A landscape with many valleys, sampled at points; each row gives a point and its height.
From any point a ball rolls to the lowest of the 2 points nearest to it. It stops when none of these is lower. Distance is the straight distance between rows; heights are no part of it.
z799: 147,178,107,103,193,117,99,135,110,111,96,125,146,148,121,108,121,106,128,134,121,115,132,161,102,115,114,145,123,105,107,133,56,96,115,131,122,141,143,148,107,135,117,78,99,146,119,137,163,138,84,117,128,72,190,187,98,149,122,136,121,144,82,114,86,162,121,146  h=2.49
z582: 65,171,137,115,137,125,118,178,164,150,135,101,139,139,98,188,187,126,145,65,122,165,149,119,148,121,85,83,166,102,75,120,126,157,107,139,115,161,106,108,93,140,92,113,145,120,125,110,123,111,113,109,124,169,60,137,145,103,134,107,162,96,123,110,128,137,119,118  h=4.65
z388: 111,150,184,114,166,135,125,98,87,98,124,115,154,142,123,114,112,160,153,145,98,90,140,130,154,100,69,94,179,120,109,107,98,125,93,185,139,109,119,128,128,109,97,130,103,182,141,128,140,111,140,140,131,81,134,144,102,110,150,143,116,152,128,132,72,155,166,168  h=4.47
z577: 132,167,98,117,145,126,95,121,128,132,122,111,168,114,126,103,130,124,147,122,128,121,122,165,111,118,111,140,117,138,137,147,65,66,124,121,125,158,142,141,81,157,122,101,95,118,91,132,183,141,88,117,146,86,178,138,120,159,114,145,103,126,107,152,79,140,123,108  h=3.26
z415: 167,137,58,96,117,148,132,137,105,120,132,141,100,147,149,134,169,87,74,143,134,157,117,144,107,143,167,129,97,140,113,132,146,154,141,69,159,134,123,136,183,131,164,122,141,145,131,125,121,118,148,162,102,151,95,119,149,164,112,126,142,115,96,130,150,110,108,101  h=4.37
z865: 123,122,184,125,157,105,108,121,103,100,115,149,144,119,118,107,109,166,133,136,101,95,129,129,138,95,82,111,134,91,108,124,111,119,119,136,106,114,140,120,120,109,126,143,108,154,133,126,151,108,132,146,131,80,109,148,144,117,138,124,111,149,127,126,106,150,154,175  h=4.85
z630: 109,149,118,133,83,126,92,148,113,152,112,164,105,101,123,146,132,111,124,59,155,151,104,134,158,123,139,161,124,103,119,125,108,89,158,131,84,144,101,104,89,133,125,94,124,126,126,136,152,103,133,70,155,135,143,86,136,172,131,149,93,105,160,154,173,185,129,129  h=3.46
z953: 114,127,133,158,128,139,136,123,108,145,146,86,103,113,123,108,167,119,94,126,141,135,126,115,181,154,125,156,122,158,131,113,164,133,112,137,147,190,148,108,111,115,145,129,120,148,114,146,128,127,123,152,106,166,119,72,159,130,111,148,86,93,120,175,147,120,131,63  h=4.04
z271: 94,116,160,165,79,120,95,129,133,131,136,152,133,85,120,144,117,155,140,104,148,144,120,149,179,146,110,134,134,133,132,145,139,124,156,166,134,142,116,119,74,125,113,131,127,111,117,133,148,126,119,78,133,152,103,83,157,102,131,143,107,73,141,162,164,151,157,97  h=3.55
z446: 139,150,114,136,99,144,115,125,108,130,135,126,127,138,153,130,127,129,119,79,125,146,115,142,132,129,123,158,137,135,116,108,135,107,138,132,116,139,110,107,120,125,133,138,114,154,122,134,140,107,129,112,136,129,111,92,136,169,119,160,92,116,148,163,145,148,137,128  h=2.64
z142: 94,99,159,87,136,120,159,166,155,151,129,126,118,143,106,120,137,115,120,136,111,155,145,65,148,125,103,111,120,118,97,95,160,125,116,175,106,151,155,121,137,97,126,107,129,113,135,130,121,104,121,146,101,120,143,142,143,117,107,91,170,137,119,94,130,138,88,128  h=2.11
z487: 160,152,162,127,155,125,109,83,83,107,120,68,90,142,137,74,110,117,153,188,98,101,133,147,133,129,103,143,162,151,154,115,143,111,83,180,148,155,137,144,129,114,140,136,102,178,138,157,137,129,131,138,129,116,202,131,135,130,122,92,109,122,126,172,117,115,146,125  h=6.32
z392: 118,137,126,142,140,81,110,122,166,122,139,140,163,90,108,155,145,166,150,109,170,133,112,151,124,115,129,114,122,135,136,182,115,106,159,86,90,128,117,96,88,172,135,154,140,64,138,104,135,140,167,93,145,119,92,132,136,149,126,100,105,109,177,182,110,131,167,114  h=2.24
z807: 157,157,138,101,170,150,129,85,104,142,142,101,144,175,150,141,151,128,128,128,134,170,164,136,108,117,115,115,179,134,134,132,116,166,93,139,176,121,136,130,138,134,91,121,149,156,139,131,92,129,134,132,115,168,85,140,107,156,131,107,121,121,112,123,97,104,115,148  h=2.86
z564: 102,52,169,175,124,122,158,130,156,138,134,130,140,112,143,149,123,163,135,122,131,109,122,115,152,133,164,96,155,146,109,158,208,178,133,107,127,109,144,93,144,110,149,148,129,135,166,114,79,139,138,134,113,166,94,127,106,67,114,124,163,97,107,114,165,86,152,126  h=3.72
z154: 107,144,78,76,102,116,81,144,120,133,122,160,128,148,136,184,152,99,113,89,131,168,145,151,118,121,153,133,151,99,74,134,118,165,108,88,83,127,90,104,108,130,106,109,137,129,99,127,113,75,115,115,107,153,92,115,150,156,127,125,140,100,130,94,158,121,112,156  h=3.89
z531: 137,153,150,132,145,147,114,135,108,105,120,78,81,132,130,76,137,133,109,148,87,113,133,125,154,132,93,116,134,129,135,67,156,106,90,165,144,176,141,108,136,108,136,111,116,183,136,154,148,118,124,161,130,113,156,109,162,120,112,118,113,128,120,160,130,123,130,123  h=5.95
z253: 161,122,83,118,127,126,115,103,113,130,155,118,138,160,166,111,147,86,99,126,158,154,141,143,89,156,161,165,118,162,121,140,130,163,127,110,149,152,141,144,142,129,148,128,127,143,134,141,110,127,141,139,102,180,117,133,131,179,102,121,134,114,107,139,141,126,105,123  h=3.91
z648: 140,109,208,189,152,123,88,127,120,119,144,111,140,115,153,122,125,157,130,154,150,108,140,139,145,130,134,134,172,123,119,170,135,165,121,126,144,112,126,125,91,121,114,128,161,128,149,117,116,116,150,110,129,185,91,143,127,139,144,98,143,98,132,135,106,85,158,174  h=3.56
z362: 116,114,111,95,105,117,139,131,145,104,100,154,108,130,170,150,103,141,147,126,101,131,124,115,109,141,154,97,103,131,115,115,125,120,139,113,140,78,96,140,154,122,124,130,134,147,143,142,85,132,118,145,139,104,95,110,149,92,127,168,150,140,120,87,210,103,116,181  h=1.75
z449: 131,90,147,161,129,96,131,123,140,111,113,173,121,106,169,111,67,149,147,132,126,89,129,121,97,136,177,139,125,130,152,146,140,124,164,120,121,95,134,120,140,133,122,144,138,144,160,137,98,134,132,128,142,130,134,135,124,108,113,137,127,144,126,112,173,127,148,171  h=4.12
z532: 115,166,120,119,145,152,162,93,115,189,149,106,167,137,122,138,137,131,151,70,142,170,121,125,113,129,98,142,139,153,113,132,111,119,107,124,110,151,131,110,106,164,110,141,98,111,116,116,124,128,134,145,145,140,124,101,86,132,137,176,90,138,161,155,86,153,119,97  h=0.44
z443: 134,184,191,150,131,108,117,172,130,138,114,121,88,101,72,140,164,150,144,83,143,128,129,115,164,102,111,133,121,91,136,113,131,84,114,112,107,159,109,112,113,162,139,123,167,133,168,111,114,107,135,95,156,131,127,100,163,160,119,66,106,111,185,173,112,153,141,131  h=5.50
z996: 80,139,143,79,121,157,132,188,132,139,100,132,137,174,89,173,130,95,123,94,147,177,119,141,170,110,102,125,133,78,86,90,113,106,101,167,109,140,112,135,117,130,108,105,137,112,106,111,144,138,110,68,131,93,132,138,124,113,154,113,147,142,121,72,90,143,100,149  h=7.79
z997: 139,141,187,162,164,120,81,121,88,108,133,155,119,118,142,109,90,149,103,157,116,109,161,136,131,105,99,138,136,82,113,143,97,154,125,140,122,122,121,142,77,92,101,113,137,142,121,148,157,113,138,158,130,140,106,171,147,120,135,126,118,131,106,122,98,129,151,178  h=5.21
z424: 123,123,149,173,147,112,159,97,145,140,151,104,143,98,107,135,165,143,108,146,173,111,133,112,133,107,106,135,118,152,142,169,128,125,144,118,102,123,147,118,115,173,156,158,154,67,103,88,132,141,166,125,109,127,122,120,109,146,128,117,84,124,146,187,55,100,150,77  h=1.44
z695: 124,138,137,164,125,153,155,153,129,127,130,84,90,109,87,134,197,128,95,106,134,132,113,96,181,148,92,126,124,140,150,93,168,131,123,132,140,152,139,99,143,141,152,138,165,137,131,123,128,132,149,134,116,146,108,60,152,137,113,115,92,109,147,179,124,137,136,63  h=4.60
z347: 123,111,120,153,135,107,159,140,151,112,115,148,133,94,117,94,105,141,131,142,128,85,109,128,103,135,150,133,91,131,163,155,113,67,166,102,110,113,155,121,131,141,141,146,127,105,140,122,134,144,113,119,134,84,194,149,94,130,113,114,108,155,139,122,123,139,145,133  h=4.21
z470: 114,187,135,144,153,106,87,137,120,125,112,125,137,96,129,102,125,146,153,96,140,95,120,143,150,118,100,126,139,124,147,130,88,75,135,153,138,176,129,109,77,146,108,100,110,131,115,141,180,127,107,116,161,118,149,114,149,128,116,150,92,124,136,167,113,142,151,119  h=3.97
z792: 163,171,105,143,127,183,146,156,119,135,135,79,83,137,123,78,165,132,86,153,86,130,122,135,150,147,97,111,120,144,155,81,147,116,121,143,175,139,143,131,152,117,141,106,129,150,127,145,169,142,130,149,131,123,155,112,134,145,122,130,122,126,96,147,106,120,121,81  h=5.54
z375: 81,192,161,147,131,116,103,174,136,139,128,123,130,126,95,170,135,161,159,55,139,124,130,139,160,113,100,106,151,96,92,107,115,126,120,141,126,142,106,113,83,149,89,108,137,130,142,113,137,109,127,99,150,152,85,130,150,108,154,119,132,117,144,120,122,148,141,139  h=5.08
z479: 147,142,103,133,96,169,160,104,105,164,141,108,145,138,126,135,125,134,130,104,125,161,107,144,127,135,121,151,131,164,152,129,143,115,127,121,141,132,120,130,123,146,131,170,111,122,101,121,129,149,126,126,127,127,123,83,104,142,136,171,93,118,146,163,111,132,136,78  h=1.66
z10: 141,83,217,184,161,115,124,107,112,150,149,137,109,112,153,122,126,175,111,160,146,93,157,115,169,127,141,137,144,113,132,144,153,184,122,119,141,133,147,130,108,119,116,129,164,140,157,122,98,114,171,159,111,183,75,133,132,116,134,128,117,109,130,142,94,93,154,143  h=4.06
z225: 115,156,167,147,126,137,147,169,134,130,124,82,103,127,103,119,182,123,108,97,133,131,126,91,156,110,85,111,128,132,132,99,146,97,101,139,120,144,131,93,133,145,145,112,165,130,144,112,122,119,146,121,140,132,123,92,138,153,115,88,103,130,163,169,97,138,127,121  h=5.07
z32: 191,167,101,137,127,135,111,115,98,129,124,173,77,139,167,141,124,135,87,117,109,121,146,143,113,94,133,144,109,83,137,127,104,143,152,97,132,94,103,159,126,132,132,116,155,145,116,136,165,127,120,159,138,113,118,130,136,142,138,159,104,162,97,131,102,128,128,137  h=1.84
z752: 121,117,95,68,140,130,151,171,133,154,112,157,100,140,122,158,144,99,101,125,123,162,142,82,127,125,136,114,125,95,93,102,139,147,135,144,110,144,123,110,157,97,125,90,143,111,134,117,122,83,134,159,93,140,105,145,133,120,116,116,176,138,104,77,139,130,83,142  h=2.72
z423: 133,118,84,150,137,138,171,125,184,104,141,106,150,95,96,145,191,119,107,133,157,106,111,120,114,114,115,116,89,151,154,153,124,107,163,90,95,108,128,99,150,162,175,159,140,69,124,81,146,154,149,119,128,97,128,138,110,156,124,107,125,146,139,166,73,121,138,84  h=0.15
z806: 125,152,104,98,176,104,140,158,186,109,115,107,159,124,97,147,179,105,125,133,148,140,117,103,102,98,84,62,121,123,120,144,104,107,119,86,88,132,115,77,145,145,145,93,162,75,130,89,147,137,150,148,119,108,109,159,135,134,117,78,163,148,141,154,82,116,124,134  h=2.16
z118: 104,126,120,129,80,126,65,137,120,152,116,179,113,69,118,144,141,109,102,104,167,149,132,136,181,145,136,149,113,100,126,141,101,108,175,153,115,148,127,134,90,135,109,85,143,97,110,149,171,92,125,85,133,151,121,86,161,148,121,144,99,65,138,161,174,164,146,87  h=4.05
z692: 114,170,113,112,168,115,158,169,161,144,115,121,151,115,99,148,139,144,137,104,126,137,105,136,121,111,87,85,126,127,131,143,101,94,134,108,126,134,124,107,120,154,109,117,137,98,134,100,155,141,123,123,131,99,116,144,110,120,145,112,146,146,139,116,98,130,122,134  h=2.90
z570: 204,187,109,123,129,167,135,104,103,129,145,95,79,157,154,99,134,120,112,168,81,141,128,155,123,131,106,135,122,143,150,110,133,137,133,131,182,116,128,160,158,127,135,113,123,168,132,143,156,158,126,159,138,125,159,140,119,146,140,137,122,140,71,139,107,124,114,98  h=5.17
z180: 170,155,92,84,142,150,129,106,114,150,133,102,125,164,130,136,133,92,110,122,137,180,149,133,92,126,127,150,136,142,132,133,120,139,102,132,148,139,134,147,138,156,121,105,144,136,125,134,115,132,123,113,110,150,120,130,128,188,120,103,128,125,113,117,107,115,101,126  h=3.41
z250: 85,80,149,88,85,154,167,168,151,136,116,138,146,169,106,165,86,110,149,126,133,176,109,126,159,122,113,113,117,108,105,112,123,117,117,153,102,109,112,146,120,111,126,147,118,105,111,95,128,163,110,89,123,83,125,145,105,90,159,131,145,162,144,70,117,151,106,159  h=7.65
z746: 136,138,144,115,128,118,101,74,98,118,130,124,155,154,146,100,76,128,169,123,117,133,137,150,110,123,126,152,149,132,129,134,114,119,95,161,136,133,132,151,112,129,103,146,100,160,102,150,126,128,106,121,137,112,152,122,128,137,121,153,106,129,134,136,108,134,121,139  h=3.47
z214: 161,86,157,135,165,93,108,83,115,88,141,111,153,124,137,114,182,143,136,165,124,128,138,138,106,123,144,109,164,136,123,167,166,152,82,109,146,103,155,115,162,122,166,162,141,138,155,107,81,107,145,137,117,142,117,116,125,149,138,64,143,110,150,142,126,83,121,140  h=6.91
z273: 113,142,108,83,108,125,107,162,110,158,109,164,80,145,132,151,149,88,100,93,120,158,129,105,138,111,137,153,121,90,85,100,142,133,121,134,99,159,120,128,129,138,118,89,143,153,102,149,114,74,112,127,95,141,131,108,146,150,128,124,139,116,128,99,147,136,95,129  h=3.33
z734: 115,129,143,159,121,126,57,154,99,129,142,171,130,121,132,150,110,134,92,127,135,138,155,136,142,114,113,140,136,80,92,149,112,164,132,122,118,113,109,132,66,98,97,114,147,108,93,149,159,91,125,134,112,174,74,152,157,120,140,123,144,100,102,107,122,111,144,155  h=4.99
z910: 86,160,96,82,121,124,116,156,142,152,126,150,146,143,108,210,168,106,127,96,114,178,151,130,144,113,120,103,157,86,59,123,127,173,112,120,99,144,108,100,113,124,92,104,126,113,104,111,116,78,107,133,97,159,72,137,152,98,135,121,160,95,102,77,141,123,112,133  h=4.28
z906: 142,135,81,120,153,158,173,132,160,163,135,101,144,134,116,83,131,144,118,148,97,90,113,127,100,146,132,115,103,180,165,133,104,127,144,114,152,116,145,147,149,118,142,119,97,116,134,127,156,145,99,159,148,94,212,172,66,129,120,134,144,168,114,113,99,135,109,86  h=3.25
z121: 158,95,139,187,122,114,109,90,106,91,146,131,102,124,180,78,82,102,107,171,130,86,145,151,117,165,158,151,114,146,149,141,160,165,164,146,157,117,132,147,137,79,131,148,122,149,139,177,134,176,167,143,121,164,173,143,128,82,118,165,134,114,83,137,167,102,151,120  h=3.18
z720: 100,120,153,122,69,172,125,177,114,139,128,133,108,144,129,158,108,89,117,95,137,158,132,119,179,127,105,153,127,110,104,106,139,106,125,167,115,128,107,140,82,113,105,107,126,134,108,132,142,140,102,51,126,121,129,123,132,133,142,125,140,128,127,92,135,142,129,149  h=7.95
z340: 143,95,49,87,103,159,138,156,150,147,165,111,153,158,100,113,164,93,100,166,119,116,130,108,96,141,168,150,85,132,122,83,73,137,131,108,117,147,171,174,159,95,162,111,90,110,118,110,187,118,110,173,152,102,186,184,86,126,108,144,156,148,117,115,82,185,82,101  h=3.31
z383: 128,88,114,152,63,159,149,123,134,144,115,127,109,136,127,114,59,106,125,153,125,93,129,109,122,152,158,131,110,146,165,126,173,149,158,139,134,70,104,156,143,110,124,155,124,109,117,143,131,201,118,94,138,112,169,134,82,94,136,130,159,144,112,82,169,104,160,119  h=7.43
z613: 114,86,126,122,55,117,121,114,132,95,135,149,107,130,178,125,89,125,137,143,97,117,138,96,123,149,165,128,113,142,103,127,161,127,139,147,141,91,117,165,131,112,133,137,113,155,122,160,79,143,100,110,129,122,130,93,145,95,108,154,147,102,115,109,207,105,131,146  h=0.93
z297: 166,104,104,135,142,141,166,87,119,84,111,119,130,125,109,118,119,121,135,192,126,121,119,148,83,127,138,115,100,165,173,152,142,146,120,105,149,64,115,151,172,138,184,148,150,117,146,121,105,160,150,126,111,101,142,165,111,133,131,90,160,155,126,129,140,94,119,137  h=7.17
z293: 134,101,76,82,136,128,116,133,119,118,126,140,141,122,111,97,115,104,124,183,115,131,106,129,93,136,129,134,98,151,138,142,104,127,133,113,146,119,164,168,139,126,142,128,113,114,104,140,146,132,111,141,104,109,156,171,140,124,131,109,158,139,106,116,150,122,105,116  h=2.09
z782: 116,93,99,77,119,129,121,158,139,128,138,114,145,143,98,104,136,97,110,152,117,136,111,96,125,128,98,118,114,147,109,105,132,117,115,147,118,140,162,137,144,102,147,127,107,105,104,129,157,121,121,150,106,106,141,147,142,125,111,113,154,131,114,116,122,137,104,110  h=1.32
z745: 132,133,110,77,155,111,105,126,109,114,88,189,146,144,121,128,111,108,127,133,132,122,122,145,103,106,135,137,108,74,103,111,53,115,113,115,99,132,137,156,137,122,122,88,109,130,109,123,138,121,99,137,124,71,154,177,115,128,132,144,125,159,99,78,101,164,105,171  h=1.76
z688: 113,80,58,125,98,112,149,127,157,128,121,152,130,94,131,156,142,94,142,121,156,151,99,117,107,155,192,154,104,161,159,128,126,114,167,80,77,133,124,112,153,149,142,135,126,104,125,124,74,127,145,111,112,145,134,96,123,162,134,137,132,124,179,133,215,160,108,112  h=3.44
z642: 142,136,173,131,150,137,116,100,94,104,130,77,129,138,128,105,135,133,145,178,83,117,131,137,138,126,88,99,188,155,148,121,160,140,75,167,174,111,131,140,150,106,125,139,125,167,130,140,119,118,132,132,113,130,150,118,121,119,139,81,137,109,128,150,116,102,154,125  h=6.57
z469: 155,170,122,112,145,117,112,130,106,121,97,181,105,140,160,125,105,132,119,104,110,107,117,144,123,99,127,139,112,75,116,110,98,106,140,108,129,118,111,152,127,137,121,93,124,158,116,138,148,125,104,128,151,81,152,135,132,140,150,161,114,171,107,94,115,131,117,165  h=0.81
z346: 118,164,149,112,150,136,161,79,112,168,148,133,166,146,143,166,120,168,163,80,140,144,146,113,133,112,109,109,166,118,99,114,110,148,102,139,121,140,118,111,131,136,103,158,110,145,133,109,109,101,151,153,146,135,66,118,95,123,146,179,95,151,150,130,86,151,123,132  h=1.60
z15: 171,96,144,156,163,95,136,72,110,91,117,120,131,120,132,105,128,135,131,177,134,101,127,141,90,124,146,132,124,155,159,165,173,146,114,121,145,106,141,144,176,149,187,163,138,135,139,114,85,148,154,122,103,127,144,130,132,142,115,76,133,111,138,148,120,90,136,117  h=7.04
z800: 138,115,151,122,155,134,136,122,107,103,120,111,138,135,119,124,150,147,118,165,108,150,124,129,123,115,90,84,149,129,138,135,144,138,101,123,156,81,136,122,162,115,146,148,147,138,149,109,115,117,149,141,112,123,97,136,121,142,138,72,141,131,133,134,119,101,129,149  h=6.77
z775: 150,117,131,93,114,125,144,68,107,130,134,96,152,185,135,114,95,125,160,135,133,148,146,112,84,139,136,133,141,150,132,119,131,155,67,149,141,120,116,156,152,127,123,162,130,146,120,131,84,140,106,120,137,109,136,133,86,154,115,133,131,134,162,125,119,131,108,139  h=3.90
z23: 108,89,166,168,125,149,169,141,125,154,134,100,131,126,128,122,125,137,114,139,137,110,144,101,156,135,121,98,137,149,137,140,198,169,126,147,140,100,137,107,148,114,132,141,143,130,160,118,107,158,159,127,98,157,101,138,99,93,132,103,157,131,111,104,124,98,154,120  h=3.32
z657: 106,113,86,91,107,124,176,154,177,157,115,163,101,106,115,168,137,106,165,110,131,169,94,102,117,130,163,135,100,136,155,128,113,77,174,90,83,146,117,119,150,144,124,113,126,81,125,114,81,126,133,122,137,129,166,106,118,122,157,145,125,155,169,92,175,162,92,109  h=2.91
z262: 124,135,164,122,134,116,61,109,123,115,129,152,145,117,148,135,111,157,179,120,109,140,144,150,134,132,151,137,168,98,119,169,128,150,117,141,152,110,109,141,84,140,89,137,140,147,120,146,115,112,110,118,145,154,96,109,171,127,137,120,147,101,116,111,140,89,129,171  h=2.84
z441: 105,113,102,99,109,97,158,134,177,126,101,174,111,117,148,162,115,137,174,116,120,150,111,120,110,130,160,110,102,126,130,113,119,98,154,84,91,125,104,114,158,145,108,120,117,113,130,114,72,126,127,142,136,110,113,106,142,97,151,165,128,153,153,87,207,140,103,144  h=2.38
z494: 149,95,75,94,95,169,128,165,138,133,148,101,117,163,104,72,158,112,75,183,101,117,117,115,120,133,139,144,81,127,101,93,112,130,125,134,128,132,163,156,183,85,185,103,100,134,117,129,202,137,134,173,146,91,181,152,118,133,108,136,136,139,91,120,81,170,102,90  h=3.82
z687: 154,86,98,176,128,105,137,95,126,91,132,150,134,118,165,105,100,124,124,143,137,91,129,146,82,152,187,136,120,154,160,141,154,159,154,103,153,93,136,143,166,127,153,166,135,138,152,149,111,154,144,139,127,143,141,143,113,104,100,161,134,131,118,140,175,109,147,134  h=3.73
z716: 122,165,86,114,150,135,162,163,160,158,106,133,153,126,133,174,126,126,145,80,146,139,125,154,97,129,132,118,131,139,134,123,90,110,152,101,109,137,113,87,122,141,94,116,119,98,152,96,126,126,123,104,141,131,111,159,100,137,151,137,140,150,149,99,145,137,126,158  h=3.48
z618: 130,110,131,96,152,142,174,146,153,163,111,133,107,136,103,89,116,149,125,163,90,109,106,108,133,124,135,124,95,139,159,134,123,110,136,136,146,118,137,149,156,107,134,113,120,107,128,138,142,148,104,142,129,79,217,139,86,124,139,119,142,185,121,92,105,133,89,101  h=2.74
z221: 95,119,135,142,101,102,108,119,147,151,132,172,142,75,100,147,122,161,159,107,164,156,106,162,142,129,130,129,124,120,157,177,112,111,180,122,116,145,120,128,75,159,104,151,138,77,113,120,152,137,152,85,141,139,112,106,138,113,140,133,89,87,158,152,127,153,149,85  h=2.99
z429: 100,178,174,123,149,124,107,95,113,114,128,111,174,153,132,130,102,138,176,93,119,110,129,150,139,111,101,140,183,105,106,111,106,102,83,181,136,149,123,119,114,130,94,127,97,178,128,139,134,104,119,108,152,105,146,116,140,122,143,150,107,133,140,124,95,125,133,147  h=3.96
z542: 134,107,96,126,132,112,140,135,137,94,107,173,127,106,146,103,94,140,132,131,110,102,116,137,90,135,162,126,96,126,149,117,113,92,154,94,114,110,138,121,156,140,129,139,113,136,146,137,124,122,115,143,146,75,156,145,119,122,125,159,109,170,135,119,165,150,124,161  h=4.48
z211: 91,54,92,162,103,100,134,131,152,120,140,162,142,93,141,123,119,109,113,131,151,116,120,119,109,153,173,156,106,142,136,133,139,121,173,106,97,142,165,119,143,134,135,143,101,103,121,137,89,116,133,131,100,161,135,113,120,133,99,143,131,127,131,125,195,157,127,100  h=3.88
z686: 108,199,164,175,136,103,93,168,134,127,126,124,125,99,97,131,122,168,152,79,147,78,133,145,180,121,89,103,146,102,139,124,101,97,140,133,135,144,103,117,71,146,93,118,150,116,138,126,181,131,127,98,174,132,103,120,149,107,133,134,109,127,148,166,112,146,180,132  h=4.58
z588: 156,95,172,199,118,117,114,93,110,117,123,142,94,112,175,105,81,142,128,163,140,95,135,137,157,154,155,156,142,130,164,144,168,145,157,162,156,133,107,133,108,103,119,138,151,145,123,161,123,155,144,120,126,169,139,100,154,94,132,152,122,89,119,144,142,81,161,122  h=2.50
z378: 121,106,138,161,114,161,169,120,121,145,141,101,115,130,92,99,127,130,84,164,114,94,132,105,158,137,104,128,107,155,151,120,176,144,129,149,139,118,145,126,147,104,136,157,124,113,117,130,153,162,139,136,107,128,144,121,113,107,131,124,112,139,113,118,106,109,154,89  h=2.78
z104: 82,55,102,135,99,84,95,150,152,97,150,159,161,102,134,134,114,97,113,132,130,128,135,102,109,131,138,129,112,120,92,122,113,112,152,128,77,132,166,120,112,108,126,131,92,97,102,127,116,92,114,141,105,146,123,144,142,110,97,134,137,118,112,120,175,160,122,139  h=4.26
z840: 146,126,136,156,169,103,125,103,130,131,150,98,154,121,133,120,167,147,108,136,148,110,128,127,126,116,100,113,142,157,130,142,129,133,120,108,128,144,168,112,135,152,149,144,132,120,129,116,134,125,152,153,121,143,92,121,120,141,110,126,102,121,130,188,91,107,145,90  h=2.36
z528: 127,190,203,167,132,122,111,148,112,128,129,105,98,103,119,127,128,154,177,77,156,99,133,129,168,129,138,148,173,105,133,110,140,88,106,163,129,165,104,99,97,135,132,127,147,155,176,138,114,88,129,95,187,164,144,89,167,141,125,105,105,112,184,176,137,139,150,154  h=5.94
z203: 161,135,92,91,148,117,165,86,131,133,138,129,160,139,142,141,125,139,153,110,151,143,151,128,69,138,154,118,132,142,128,103,90,155,111,94,107,138,130,117,149,136,136,138,122,134,143,114,95,111,134,165,135,110,98,160,86,154,120,166,131,157,161,140,131,175,97,151  h=4.35
z514: 133,158,145,117,129,156,106,127,116,150,131,114,127,151,153,161,131,130,160,91,136,170,151,149,137,128,136,135,168,114,132,144,121,161,116,148,160,120,98,131,103,149,81,128,164,145,129,128,104,129,123,98,132,170,76,122,138,154,147,111,141,111,130,98,130,97,124,168  h=2.15
z992: 159,102,94,128,78,161,155,118,120,111,125,112,111,157,136,110,109,87,118,154,136,130,127,133,103,153,149,134,95,153,170,130,159,156,136,121,143,68,102,163,175,126,161,166,142,125,144,133,117,180,143,100,128,110,129,136,114,139,128,116,161,152,122,101,171,96,122,147  h=7.30
z650: 155,111,54,47,123,154,131,127,131,144,145,134,138,159,108,124,125,80,117,170,120,146,127,117,86,142,160,153,99,142,128,118,71,149,129,115,147,134,164,194,149,124,128,111,107,111,101,132,152,132,100,164,119,116,159,182,103,128,129,137,154,149,106,93,115,150,77,107  h=2.71
z722: 139,120,111,162,135,114,153,112,139,138,132,112,126,108,127,63,108,129,121,144,133,65,127,114,97,151,158,143,105,171,170,130,143,111,145,126,125,133,171,132,141,133,141,134,101,126,147,143,137,151,122,141,127,121,212,152,89,125,102,129,113,155,120,124,137,142,133,98  h=3.80
z798: 98,68,140,151,95,102,80,142,137,104,139,197,135,111,143,148,108,133,105,131,132,137,136,123,133,123,152,144,117,98,94,156,120,145,174,109,99,110,129,123,91,99,132,136,112,102,97,139,123,97,128,132,108,161,81,120,163,125,129,132,130,96,116,120,174,127,138,152  h=4.61
z25: 132,128,131,180,155,136,119,104,116,110,155,72,107,125,143,84,179,111,68,153,152,96,143,130,153,134,103,131,129,159,143,111,139,145,108,126,152,179,154,110,123,109,140,114,132,138,125,132,157,146,142,163,109,177,115,107,155,129,107,140,104,106,108,187,99,98,157,95  h=3.30
z880: 94,73,139,133,52,155,167,150,150,137,108,128,119,145,135,147,56,106,154,133,131,134,117,117,129,130,143,126,100,129,134,126,150,136,137,139,114,81,104,141,128,115,113,145,119,108,125,114,111,178,106,89,134,106,133,149,83,92,139,141,155,155,141,72,158,133,134,154  h=7.55
z238: 135,93,175,150,90,115,122,99,106,115,117,128,107,122,147,117,85,147,145,147,104,102,120,114,135,136,147,140,131,134,141,146,189,141,128,164,155,120,117,148,123,122,128,151,134,148,114,145,96,144,110,111,123,135,148,90,158,97,124,115,130,90,140,120,159,99,138,135  h=1.77
z787: 126,133,98,124,148,96,147,131,185,96,142,105,171,100,92,162,181,124,147,142,162,137,110,125,101,118,106,84,104,157,131,154,115,101,135,70,60,130,117,86,137,164,161,150,140,64,142,85,122,156,169,123,126,103,95,148,123,140,137,93,134,137,170,183,102,112,154,116  h=1.26
z455: 95,168,194,171,122,115,115,130,133,121,131,131,133,109,132,144,92,166,183,85,155,100,120,129,162,122,141,157,166,117,106,118,138,91,120,169,122,161,100,98,81,119,130,134,91,160,138,136,120,79,127,122,175,148,151,78,177,89,136,160,87,125,172,162,137,143,148,144  h=6.33
z549: 131,81,175,159,155,93,120,125,142,141,147,157,121,125,148,159,139,173,139,126,124,125,126,118,164,127,160,120,152,111,110,161,168,173,134,93,147,134,148,118,126,125,132,145,144,144,141,127,77,119,132,171,113,167,58,118,147,104,133,140,130,103,119,132,158,97,136,116  h=4.10
z50: 132,86,129,115,127,158,171,149,130,140,120,133,117,134,84,99,113,127,94,183,100,109,117,94,143,128,113,128,97,142,161,139,161,132,143,141,143,88,146,151,168,102,151,138,136,95,129,138,154,160,138,144,106,99,166,147,114,108,138,98,153,165,106,91,104,109,115,104  h=2.23
z629: 147,170,63,82,161,137,153,132,136,135,96,125,158,152,142,143,129,129,119,94,127,138,130,158,71,131,134,113,128,136,111,90,75,134,111,107,127,141,114,105,157,126,108,107,105,133,146,114,131,115,109,139,142,97,127,168,98,138,130,174,138,144,126,106,130,156,107,160  h=3.99
z157: 96,158,192,126,108,130,87,85,135,111,136,121,128,127,144,162,121,153,197,112,91,130,148,124,162,124,146,146,177,75,103,139,144,158,98,170,170,113,97,164,96,141,83,126,130,173,122,151,93,116,91,125,158,149,94,71,185,103,156,149,146,114,118,98,122,102,114,157  h=3.36
z287: 180,164,62,91,129,173,143,132,103,120,130,105,111,158,134,114,148,100,81,164,97,171,113,161,95,143,123,114,117,144,133,116,117,138,132,102,189,108,119,154,181,128,159,114,132,137,136,133,148,146,135,156,125,124,125,145,129,151,129,132,158,134,79,128,129,103,109,119  h=4.79

Where does a ball stop that starts at each point below?
z798 => z613
z528 => z423
z582 => z782
z542 => z613
z375 => z469
z720 => z514
z214 => z514
z996 => z514

Call two points neighbours if one is among the 2 nearest of the other. Go from one point of each pair to the other, from neighbour to neighbour, staying as low as possible. Name the highest point that can't be avoided.
z514 / z50 => z549
z514 / z469 => z570
z423 / z532 => z118
z782 / z469 => z375
z514 / z613 => z542
z746 / z532 => z203
